Each scene shows the same named points in several views. A view is turned or mirrored, shifted and resized as a whole, has a little noise and may leave points out.
In the rows, 128 means zero.

Scene 1
View 1
bevu: [113 147 120 129 122 128 141 126 132  98 136 157 112 166 145 138  91 109
 145 128]
did: [129 135 102 130 132 137 123 100 137 142 117 153  91 113 111 118  87 144
 165 134]
bedu: [125 142  97 135 125 156 151 124 114  89  95 142 104 172 147 145  58 107
 151 149]
telud: [133 152 151 134 114 130 100 132 170 141 148 155 106  74 123 100 143 162
 141 145]
Kaz: [127 157 139 140 108 151 135 155 138  81 116 142 118 148 163 135 100 117
 130 161]
mubog: [122 150 134 132 117 131 123 131 147 113 139 154 110 128 138 122 112 131
 142 138]
ture: [125 158 143 139 109 144 131 153 143  86 126 147 119 144 159 131 109 120
 129 154]
Resat: [122 152 136 133 116 132 127 137 146 106 136 155 113 134 144 126 111 127
 139 140]
lafa: [116 143 127 126 125 114 124 114 148 127 154 165 107 131 126 121 112 132
 150 117]
Vage: [112 157 153 130 112 112 126 142 154 101 164 163 122 144 149 127 129 121
 131 126]
nen: [125 150 125 136 117 146 133 136 135  99 116 147 109 142 146 130  93 123
 141 150]
zapak: [133 153 146 135 114 134 108 135 163 129 138 152 108  90 130 108 132 153
 140 147]
View 2
nen: [134 135 127 115 105 121 151 120 151 109 107  84 151  97 110 137 125 114
 131 117]
did: [130 112 122 101 107 163 131 132 135 139 136  92 152 107 111 142 103 145
 121 123]
telud: [123 140 128 134 114 164 123 131 139 169  77  98 128 130 147 138 145 153
 108 109]
bevu: [138 131 135 100 125 105 144 105 154 103 122  76 138 102 104 140 121 120
 146 121]
lafa: [134 128 136 102 134 133 125 111 146 138 119  83 125 122 122 141 124 147
 135 120]
Kaz: [134 148 127 126 100 105 159 116 157  97  87  81 150  93 112 134 138  99
 134 111]
bedu: [138 123 124  98  97 111 161 119 151  82 136  77 167  78  86 139 103 100
 141 122]
zapak: [126 141 127 133 110 152 130 129 142 155  81  95 133 122 138 136 143 142
 113 110]
ture: [134 149 130 126 108 107 152 115 157 106  84  81 143 100 117 134 142 108
 132 111]
mubog: [132 137 131 116 118 129 136 117 150 129 101  86 135 112 122 139 132 131
 129 116]
Vage: [136 149 141 116 137 105 134  99 158 127  89  76 115 122 128 138 147 132
 142 114]
View 3
telud: [ 55 160 122 134  86 125 128 143 133  99 119 123 100 127 124 107 124 124
  99 190]
mubog: [100 143 116 116 123 121 135 125 112 118 126 121 109 105 117 111 131 119
 102 144]
Resat: [ 98 141 118 112 124 130 135 123 116 117 127 125 111 105 117 112 133 120
 105 139]
Vage: [114 147 106 134 132  94 131 128  95 128 121 112 111  95 117 107 128 109
  89 152]
bevu: [129 128 119 102 136 122 143 102 102 137 128 113 119  94 113 113 137 111
 111 114]
ture: [112 143 106 108 152 128 131 136 105 111 135 140 108  94 113 117 137 125
  96 123]
bedu: [131 117 128  70 147 162 149  95 114 132 139 132 119  93 107 120 145 120
 128  79]
nen: [109 135 120  97 136 142 137 118 115 117 134 132 112 100 112 115 139 123
 112 117]
did: [ 82 131 143  95  82 157 148  93 139 127 123 108 115 123 119 112 133 118
 133 139]
Kaz: [115 140 107  99 160 137 131 135 106 108 138 147 108  92 111 118 141 127
 100 113]
lafa: [100 140 127 121  99 114 141 103 115 135 119  98 116 111 120 106 129 108
 111 153]
View 4
Kaz: [169 121  75  85 140 139 115 143 104 141 116 140 129 116 115  79 157 104
 169 143]
mubog: [136 108 116 119 134 121 111 140 112 137 115 145 136 129 139  85 147 118
 153 131]
lafa: [117 107 141 136 127 114 124 137 120 139 108 154 141 130 149  78 144 125
 142 133]
zapak: [132  97 115 128 141 112  78 146 107 127 127 129 135 151 154 109 136 128
 154 107]
ture: [161 120  85  87 135 134 114 142 107 135 121 140 128 121 121  79 153 106
 165 131]
bedu: [170 106  89 113 153 137 151 139 111 171  89 151 145  95 106  76 167  99
 166 203]
Resat: [142 109 107 114 135 123 111 142 112 138 115 143 136 127 137  86 148 116
 155 135]
bevu: [141 119 113 109 128 130 145 136 118 147 102 158 138 108 124  62 158 107
 152 158]
did: [129  83 133 160 154 110 118 141 114 158  96 144 152 127 147 101 149 123
 149 172]
nen: [157 107  96 110 144 130 121 142 108 147 108 143 138 117 124  85 156 109
 162 155]
Vage: [128 128 120  98 112 126 120 137 117 122 121 155 127 127 140  61 145 115
 146 104]

In a view up to two points have been moved. Name them for each view, in the order of its rows, or write none.
view 1 -> Resat
view 2 -> none
view 3 -> mubog
view 4 -> did

Scene 2
View 1
tanin: [175 160 115 148  96 113 164 142 105 151 118  42 112 190 144 188 131 169
  97  87]
Redi: [163 137 153 143 155 146 126 137 116 113 138  99 156 134 128 123 150 171
 146 131]
Raba: [149 134 159 150 167 155 115 139 124 100 131 117 157 118 135 108 157 171
 157 143]
zad: [111 133 151 178 159 117 106 132 124 123 126 101 128 139 161  92 153 159
 148 139]
fami: [164 147 139 147 138 141 137 141 118 118 123  88 140 147 138 145 143 172
 131 119]
Kirif: [184 137 157 130 156 159 132 140 112 107 146 100 167 130 116 133 150 173
 145 127]
Kon: [166 167 110 152  97 117 165 144 112 144 103  49 107 187 153 192 130 171
  96  90]
Kemor: [154 120 170 147 164 133 111 131 107 124 165  97 162 134 120  96 155 161
 154 137]
miru: [111 138 146 177 157 121 109 136 128 118 117 103 126 137 165  99 152 163
 146 139]
Torin: [142 148 138 158 148 141 128 141 127 110 112 101 136 136 153 129 148 171
 141 130]
Samu: [ 49 122 161 211 181  97  73 126 138 118 118 123 115 124 188  38 162 150
 166 166]
libib: [ 93 130 158 185 180 129  91 133 137 102 114 130 135 115 168  67 160 163
 166 159]
Lali: [159 119 175 141 174 146 109 133 111 111 163 110 172 122 116  93 159 165
 163 143]
viv: [ 97 136 144 188 148 102 108 132 126 132 120  92 114 151 171  96 150 157
 140 136]
View 2
Lali: [ 81 119 114  84 184  98 106 147  93 111 126 103  78 142 137 132 108 112
 136 154]
fami: [102 142 104 147 153 136 133 149 117 139 160  94 139 119 110 129 110 143
 152 145]
tanin: [105 174  99 231 156 185 174 172 143 167 172  86 164 118 108 114 104 193
 159 141]
Samu: [152  81 137 108 159  79  70 112  80 183 129 195  67  99 160 101 193  85
 106  60]
Torin: [111 128 108 133 151 122 120 139 109 145 156 113 127 111 117 126 128 130
 146 129]
Raba: [100 116 110  90 158 100 103 136  97 123 145 105 111 121 118 136 120 110
 144 142]
zad: [123 115 121 132 163 110 105 134 100 159 141 144  98 112 138 114 149 119
 129 104]
libib: [133  92 123  89 152  82  79 117  86 153 140 156  93 102 135 120 164  90
 127  95]
Kirif: [ 85 135 101 106 161 118 121 147 107 112 151  80 123 130 110 141  98 128
 154 164]
Redi: [ 93 132 106 116 164 117 120 146 107 124 147  96 114 128 119 131 109 129
 146 152]
Kon: [114 171  96 229 143 184 169 165 142 172 178  90 175 107 102 117 111 187
 162 136]
miru: [128 113 118 132 154 111 104 130 101 161 148 142 110 106 131 117 151 117
 134 105]
View 3
Redi: [133 144 130 130 119 135  96 142 109  90 115 129 145 107 144 114 109 135
  96  99]
Torin: [136 132 124 132 121 129  64 134 116 108 105 120 133 107 126  99 133 137
 102 120]
tanin: [176 150 188  93  34 132  35 125 121  81  96  97 192 127  61 128 150 104
 101 114]
viv: [128 146 109 163 127 108  41 125 167 104 107 164 117 123 110  70 154 109
  59 123]
Kon: [175 141 183  92  38 131  25 125 118  90  92  89 185 125  58 121 159 109
 109 124]
miru: [127 137 106 156 136 118  56 132 145 110 108 147 115 113 127  77 143 125
  80 122]
libib: [108 131  76 176 175 114  67 134 148 120 113 162  88 106 154  60 138 137
  75 124]
zad: [123 144 107 158 136 116  61 131 149 103 111 155 117 116 128  77 139 122
  69 116]
Kirif: [134 142 133 118 119 141 107 147  94  91 116 117 150 103 151 122 100 145
 109  94]
Lali: [117 156 115 146 145 133 125 149 116  82 127 155 135 107 174 106  89 136
  78  81]
Kemor: [122 161 122 145 130 129 111 146 125  78 124 157 142 113 159 105  99 126
  70  85]
View 4
viv: [156 159 133 120 116 177  99 106 122 121 136 106 144 139 133 180 138 123
 149 141]
Kemor: [149 105 127  92 150 141 132 120 139 135 137 131 172 126 136 150 103 145
 156 135]
Lali: [151  97 124  96 150 130 137 119 135 131 142 143 181 117 125 142 100 149
 160 137]
Redi: [138  94 146 118 148 130 127 125 147 133 124 126 141 119 128 138  91 124
 160 141]
Torin: [140 119 150 136 131 143 112 118 137 124 124 116 129 119 119 148 105 110
 159 147]
Kon: [114 118 186 137 141 158  98 133 175 146  86  73  60 150 164 154  89  80
 151 142]
Kirif: [135  85 147 119 151 122 131 126 150 131 125 131 145 113 124 130  86 125
 162 143]
miru: [153 142 135 130 120 159 107 109 121 118 136 117 146 125 118 165 127 120
 155 145]
Raba: [147 105 135 122 138 130 126 117 130 121 139 138 162 108 110 140 103 130
 163 145]
fami: [134 111 156 127 140 144 114 124 150 132 116 109 118 127 133 146  97 109
 157 143]
libib: [165 148 119 132 112 157 112  99 101 106 157 135 174 112  95 165 139 132
 158 149]
Samu: [178 183 108 126  97 182  98  90  86 101 164 126 184 126 103 191 165 138
 151 145]
zad: [153 143 132 120 124 162 109 109 121 121 137 117 151 129 125 168 128 127
 153 142]
tanin: [113 114 182 125 149 159 102 136 180 151  85  72  66 154 173 154  86  87
 148 137]
View 5
Raba: [107 121 155 146 139 120 158  94 102 123 122 121 156 121  99 100 122 129
 110 122]
Kemor: [ 89  99 153 159 130 135 157 104 103 124 127 117 159 129 108  78 123 129
 125 157]
Torin: [122 119 135 120 135 133 137  91  91 131 133 103 150 116 113  87 116 125
  87 116]
Lali: [ 85 104 162 162 133 125 168 102 108 123 121 124 160 129  98  93 125 128
 130 151]
libib: [137 142 153 176 153 132 135 105  74 123 116 155 144 141  98  75 103 170
 105 105]
zad: [127 120 137 153 140 146 126 104  75 129 128 126 146 136 116  61 106 152
  99 127]
fami: [111 104 131 106 127 136 138  88  98 132 140  86 153 111 119  86 123 109
  88 131]
viv: [135 118 128 152 138 158 111 107  61 130 134 126 142 140 124  42  98 159
  93 130]
Kirif: [ 94 106 149 124 129 120 163  87 114 127 130  97 159 111 106 107 130 105
 107 135]
miru: [134 124 134 148 142 147 121 103  72 128 129 125 145 134 116  60 104 154
  92 120]
Kon: [124  88  96  57 113 160 107  80  86 142 163  44 147  98 150  60 117  90
  55 138]
Samu: [150 146 147 199 157 150 112 118  50 122 114 174 137 160 105  42  88 199
 104 108]

In a view up to two points have been moved. Name them for each view, in the order of its rows, or write none.
view 1 -> Kirif, viv
view 2 -> Torin
view 3 -> none
view 4 -> Redi, fami
view 5 -> miru

Scene 3
View 1
Pov: [161  86 164 103 134 149  72 116 155 193  45  64 152  78 160 194 173 150
 141  94]
nobuf: [181 112 124 116 105 110  92 155 177 166  85  92 149  86 176 156 177  94
 136 133]
Zodu: [166 131 124 116  96 113 103 154 176 158 122 126 138  88 171 134 171  93
 147 138]
dokad: [177 108 161 101 141 125 109  96 172 211  69  99 146  35 151 155 165 125
 136 144]
Bim: [156 151 122 117  87 110 118 150 178 152 164 162 125  82 164 110 161  88
 157 153]
lol: [152 101 182  97 146 153  92  81 155 211  70 100 138  45 140 170 159 160
 149 112]
Girer: [179 147 128 110 109  97 136 124 189 180 137 152 131  43 156 102 162  81
 144 180]
Dipe: [154 108 158 107 123 142  85 120 159 183  85  99 140  76 159 170 165 138
 151 107]
ravam: [138 135 138 115  94 135  99 141 165 152 148 148 123  96 159 134 161 119
 165 118]
Fibo: [159 130 130 115  96 120  98 149 171 157 125 126 134  89 166 139 168 105
 153 130]
Tigif: [121 127 168 107 112 158  93 110 151 170 139 149 120  85 146 148 155 154
 174 101]
Ribez: [143 131 164 103 121 138 112  99 163 188 129 149 125  54 143 132 154 137
 161 132]
Besuk: [164 135 123 119  91 112 104 157 175 154 134 133 135  90 172 130 171  94
 152 138]
kekem: [181 100 127 117 107 119  79 160 171 167  65  67 155  96 181 177 181 103
 135 116]
pimug: [144 136 157 107 115 135 113 107 165 181 139 153 123  61 146 127 155 130
 163 133]
lufef: [172 117 121 118  97 116  89 163 174 157  98  99 147  96 177 154 176  96
 144 125]
vigu: [184 121 131 110 114 108 107 135 180 180  88 106 146  62 167 141 172  96
 137 149]
Mef: [142 126 164 104 122 143 105 104 160 184 122 141 125  61 145 140 156 141
 162 124]
gok: [135  93 186  99 142 170  73  89 144 200  70  93 138  71 142 188 160 179
 156  82]
digu: [104 126 142 119  76 164  67 167 146 120 165 144 117 147 168 161 164 145
 186  67]
gud: [134 104 153 112 105 157  67 142 148 159 103 101 137 112 165 180 170 150
 163  78]
View 2
Zodu: [165 143 178 141 171  73 105 132 130 102 131 114 134  68 145  91  81 136
 178 112]
Dipe: [179 109 140 115 167  98 129 133 108 121 156  90 155 118 138 107  86 148
 138 108]
Mef: [166 131 155 114 138  89 105 154 153 114 167  96 138 126 132 105  76 157
 139  95]
Bim: [154 163 197 145 150  61  85 150 173  89 137 126 121  59 142  87  71 144
 183 106]
kekem: [182 116 150 137 207  93 138 107  69 121 124  97 154  81 148 100  96 128
 167 121]
Girer: [137 189 195 156 146  75  76 146 155 112 138 100  96 100 138  88  91 132
 194  88]
pimug: [160 143 167 121 134  81  95 158 166 106 163 100 130 114 134 101  72 157
 149  94]
Fibo: [168 136 173 135 167  73 108 137 136 101 138 113 139  71 142  94  77 143
 169 112]
gok: [191  83 113  90 155 113 142 142 107 130 177  76 173 155 133 119  80 163
 103 103]
vigu: [158 152 167 146 176  88 109 125 105 123 131  92 123 101 143  94  98 129
 178 102]
Ribez: [160 138 159 116 133  85  99 159 161 111 166  94 130 127 133 103  77 158
 144  91]
Besuk: [164 147 183 141 170  69 102 136 140  97 132 120 134  62 144  90  78 141
 179 115]
Pov: [188  92 120 108 185 114 150 119  70 138 152  75 167 135 140 113  94 146
 127 108]
gud: [197  81 139 102 175  87 142 134 117 103 155 111 180  84 141 107  67 160
 126 125]
View 3
vigu: [148 128 111 163 132  76 109 144 108 125  95 119 136 158 134 105 142 147
 118 153]
Dipe: [138 153 132 151 153  98 115 126 127 126 123 116 128 156 141 121 113 154
 111 140]
Ribez: [154 130 130 115 148  57 114 133 123 139 119 140 143 144 146 132 104 139
 106 140]
lol: [130 160 153 145 178  84 120 107 124 139 111 128 132 165 140 152 108 163
 110 135]
gok: [125 175 155 142 180 106 123 105 136 132 133 116 124 160 144 148  94 164
 106 128]
Bim: [170 104  97 121 106  53 105 169 119 127 121 132 143 132 146  90 121 119
 110 151]
ravam: [159 126 110 117 122  79 110 157 132 125 142 123 134 131 151  99 105 128
 105 142]
Girer: [166 100 103 135 120  35 105 159 102 138  88 145 152 146 138 107 138 128
 115 156]
Tigif: [150 143 133 106 148  79 116 136 140 133 149 130 134 133 154 127  88 136
 100 133]
digu: [154 146 110 104 118 115 112 161 160 111 189 103 118 117 161  88  80 125
  96 130]
dokad: [137 142 138 162 162  69 114 120 107 138  87 130 138 170 133 136 131 158
 116 147]
Zodu: [155 122 102 146 115  79 106 160 119 121 116 118 135 145 141  91 131 133
 112 150]
Besuk: [160 119  99 139 112  77 106 163 121 120 121 118 135 140 143  88 127 130
 112 150]
kekem: [134 151 112 183 132 118 109 140 121 111 114  94 122 164 134  93 140 156
 117 148]
lufef: [147 136 103 163 122  99 108 155 122 116 118 104 127 151 138  89 132 143
 114 150]
Fibo: [154 126 107 141 121  81 108 155 124 121 124 118 133 141 145  96 123 133
 111 146]
nobuf: [144 137 106 171 126  98 108 149 115 116 109 106 127 158 134  93 141 147
 116 153]
Mef: [150 137 133 121 151  66 114 133 126 138 123 134 139 144 147 132 104 142
 106 138]
View 4
lufef: [138 136 137 128 106 135 120 114 125 111 117 140  84 140 148 141 123 141
 132 123]
gud: [135 139 117 135 112 140 109 118 114 121  96 160  92 139 155 116 118 117
 112 138]
vigu: [136 141 145 131 114 137 110 107 126 106 125 123  90 136 129 147 126 136
 138 129]
Bim: [123 149 141 135 121 131 122 123 152 125 110 127  53 153 123 139 139 132
 144 110]
Besuk: [130 142 138 132 115 133 122 118 139 119 113 136  67 146 136 139 132 136
 137 116]
dokad: [139 145 143 136 123 141  90 100 114 103 122 118 109 126 116 140 125 117
 134 146]
nobuf: [141 136 140 127 106 136 116 111 123 106 122 136  90 135 146 145 123 142
 133 126]
Mef: [127 151 133 142 131 140  95 113 129 119 104 126  87 139 112 124 131 105
 131 140]
pimug: [124 152 133 140 131 136 101 117 137 123 103 127  75 143 113 126 134 109
 134 131]
Fibo: [132 142 135 133 115 135 117 117 134 117 111 137  73 144 136 135 129 132
 133 122]
Pov: [145 135 126 133 111 144  94 104  97 104 111 146 122 125 148 126 113 118
 114 154]
Dipe: [137 141 129 135 118 140 100 109 114 111 109 140  99 133 136 126 122 117
 122 142]
gok: [137 144 119 140 123 145  84 108 100 113  98 146 117 128 135 112 117  97
 109 159]
Girer: [127 150 153 135 124 133 111 113 148 113 123 107  67 145 105 149 139 131
 152 118]
Zodu: [132 141 139 131 114 133 120 117 136 115 115 133  72 145 136 141 130 137
 136 119]
kekem: [145 131 135 126 101 138 116 108 112 103 121 143 101 132 157 143 117 143
 126 132]
digu: [122 142 109 138 115 134 125 133 134 138  81 174  58 156 160 106 127 117
 112 120]
lol: [136 146 129 140 127 144  82 104 107 110 107 129 116 126 121 123 122 101
 120 157]
ravam: [125 146 129 138 122 135 116 124 139 127 101 142  65 148 133 125 132 121
 130 121]
Tigif: [124 150 121 142 130 138 100 121 131 129  90 145  78 145 125 112 130 101
 121 135]

In a view up to two points have been moved. Name them for each view, in the order of its rows, or write none.
view 1 -> none
view 2 -> none
view 3 -> none
view 4 -> Mef

Scene 4
View 1
Kef: [174 139 133 172 134 150 129 162  84  76 170 101  80 254 178  92 167 169
 158 162]
mut: [110  96 121  97 134 131 106 142 108 137 100 133 129 167 144 143 113 164
  84 137]
mezi: [127 118 127  88 149 161  85 151 105 147 108 130 128 179 160 124  87 159
 116 159]
derus: [136 123 119  74 157 176  70 139  91 159 122 111 133 208 179 102  65 156
 145 181]
mupin: [120 113 134  96 145 154  94 161 116 137  96 143 125 157 146 140 101 162
  94 139]
miti: [147 126 124 110 146 162  95 147  89 128 136 109 113 221 175 102 107 161
 144 170]
rezin: [118  92 101  82 134 130 102 111  80 150 124 100 136 218 167 114  98 163
 117 166]
vupof: [127  97 124 150 117 109 143 148 102  92 127 122 102 196 142 137 173 170
  88 125]
pup: [124  95 128 158 113 103 151 152 109  84 122 130  99 185 134 147 185 172
  76 114]
nir: [127 115 128 102 142 154  96 153 107 135 110 129 122 179 155 129 106 161
 107 149]
mep: [135 128 136  96 153 172  81 165 111 140 109 136 121 174 160 123  89 159
 119 157]
bir: [129 121 141 120 142 153 102 174 120 118 104 145 113 160 145 140 122 162
  94 134]
Nata: [144 106 121 160 118 113 146 143  88  83 150 105  94 232 156 117 180 172
 116 139]
vone: [142 114 127 145 128 131 128 152  97  97 137 116 101 212 157 120 155 168
 115 141]
View 2
miti: [127 135 138 144 119  73 141 105  87 144 107 160 154 141  91 167 126 173
 182 159]
mupin: [ 97  93 116 167 156 127 150 161 117 168 110 175 150 145 135  88  99 154
 160 153]
rezin: [ 96 100 130 146 122  84 126 138 118 137 156 173 184 168  78 172 123 195
 189 121]
vone: [ 89 160 139 124 126 136 121 107 120 166  97 166 142 132 142 174  94 143
 207 135]
vupof: [ 63 155 135 121 135 170 112 125 144 176 107 174 144 136 165 167  77 133
 212 116]
mezi: [115  92 120 167 142  91 151 148 100 150 121 171 160 152  98 111 120 174
 161 158]
bir: [ 99 109 121 158 152 133 146 148 114 171 101 172 142 139 141  99  97 145
 166 156]
derus: [137  94 128 167 125  45 154 131  79 132 129 164 169 155  61 137 144 197
 159 166]
mep: [125 101 123 168 144  91 157 143  92 155 106 169 148 143 108 103 119 165
 155 170]
Nata: [ 77 184 147 105 114 148 107  92 128 167  97 165 141 133 150 209  87 138
 227 122]
nir: [104 105 124 159 142 110 144 145 108 159 115 172 154 147 117 118 109 164
 169 151]
pup: [ 52 157 134 118 142 191 110 131 153 186 101 178 138 134 183 157  66 122
 215 113]
View 3
vupof: [105 138 136 147 118 127 109 145  95 154 124 172 165 107  57  91  87 167
 162 114]
mut: [149 144 142 159 139 179 122 128 126 117 126 115 141 150  36 142  85 137
 168  92]
bir: [151 131 135 145 161 177 125 132 112 139 124 113 139 144  73 139  72 145
 143 141]
derus: [139 107 116 149 161 167 112 170 181  85 113  61 114 150 141 196  89 120
 159  97]
pup: [108 146 141 148 117 131 113 133  78 165 126 184 168 107  39  79  85 171
 160 123]
nir: [143 125 131 148 154 170 121 144 133 121 120 102 133 143  87 154  81 137
 153 118]
Kef: [ 68  99 105 127 132  83  91 195 122 152 109 158 151  75 181 111  91 172
 147 146]
mezi: [150 123 129 149 161 178 121 148 148 109 119  85 126 152  96 169  80 131
 152 113]
rezin: [119 128 124 159 122 146 108 164 168  89 117  99 134 138  92 165 103 129
 184  55]
mep: [152 118 127 145 170 179 121 147 140 117 119  84 124 150 106 168  74 134
 144 135]
vone: [102 124 125 141 130 122 107 160 113 145 118 152 152 106 102 111  88 161
 156 123]
miti: [114 106 115 142 148 137 106 176 155 111 113 101 131 124 147 162  88 140
 156 113]
View 4
Kef: [ 80 194 122 136 139 145 161 118 104  94 144 102 104  97 123 177 169 167
 103  70]
bir: [116 134 107 138 120 139 119 128 129 111 109  90 171 103 134 130 113 133
 141 122]
mupin: [125 122 109 137 119 141 109 127 127 116 115  89 175 113 130 131 101 127
 142 129]
vupof: [117 141 105 151 126 162 129 134 106  77  95 134 143  78 151 132 140 153
 118  81]
miti: [113 154 126 132 135 141 125 119 107 116 158  91 134 130 110 171 125 139
 117 110]
vone: [108 155 112 143 129 153 135 127 107  90 118 117 134  94 135 149 142 152
 117  86]
mut: [138 112 110 144 122 153 101 131 114 104 113 111 170 112 135 131 102 128
 134 119]
Nata: [108 163 114 148 134 163 142 128  97  77 116 133 118  85 141 153 154 161
 105  67]
pup: [115 140  99 154 123 164 131 136 110  72  79 138 147  67 160 121 141 155
 123  78]
mep: [117 137 115 132 124 137 116 122 124 123 135  81 164 123 120 147 108 129
 137 128]
rezin: [151 114 129 142 137 160  95 124  91 106 152 119 143 140 114 162 104 127
 113 112]
derus: [129 135 132 128 135 137 106 116 110 133 174  77 148 154  97 174 103 123
 125 133]
View 5
vone: [168 101 129 142 146  67 124 116  98 107 177 130 143 128 123  75 104 139
 132 145]
Kef: [176  52 108 102 147  65 166  73 108  84 179 113 168 148 121  75  85 132
  79 213]
mut: [125 137 130 159 143 125  96 150 102 127 176 136 113 145 154  87 122 130
 189  80]
nir: [125 119 122 138 140 128 112 135 103 120 182 126 127 158 167  89 107 125
 171 114]
mep: [103 116 113 120 137 157 114 134 103 121 190 115 132 183 194  96  98 114
 177 122]
Nata: [189  85 130 143 148  43 138 102 104  99 170 133 146 116  95  70 108 146
 109 157]
mupin: [114 137 126 144 140 135  94 153  94 130 187 126 124 161 186  92 103 120
 194 101]
miti: [119  77 101 108 141 146 150  95 123 102 174 116 133 177 150  93 109 120
 133 141]
mezi: [101 116 111 128 139 162 115 130 110 121 179 121 121 178 177  97 112 117
 179 102]
pup: [193 130 150 174 148  23  95 146  81 118 180 142 141  97 116  68 103 149
 152 132]

In a view up to two points have been moved. Name them for each view, in the order of its rows, or write none.
view 1 -> bir
view 2 -> mupin
view 3 -> mut
view 4 -> mep, rezin
view 5 -> vone, nir
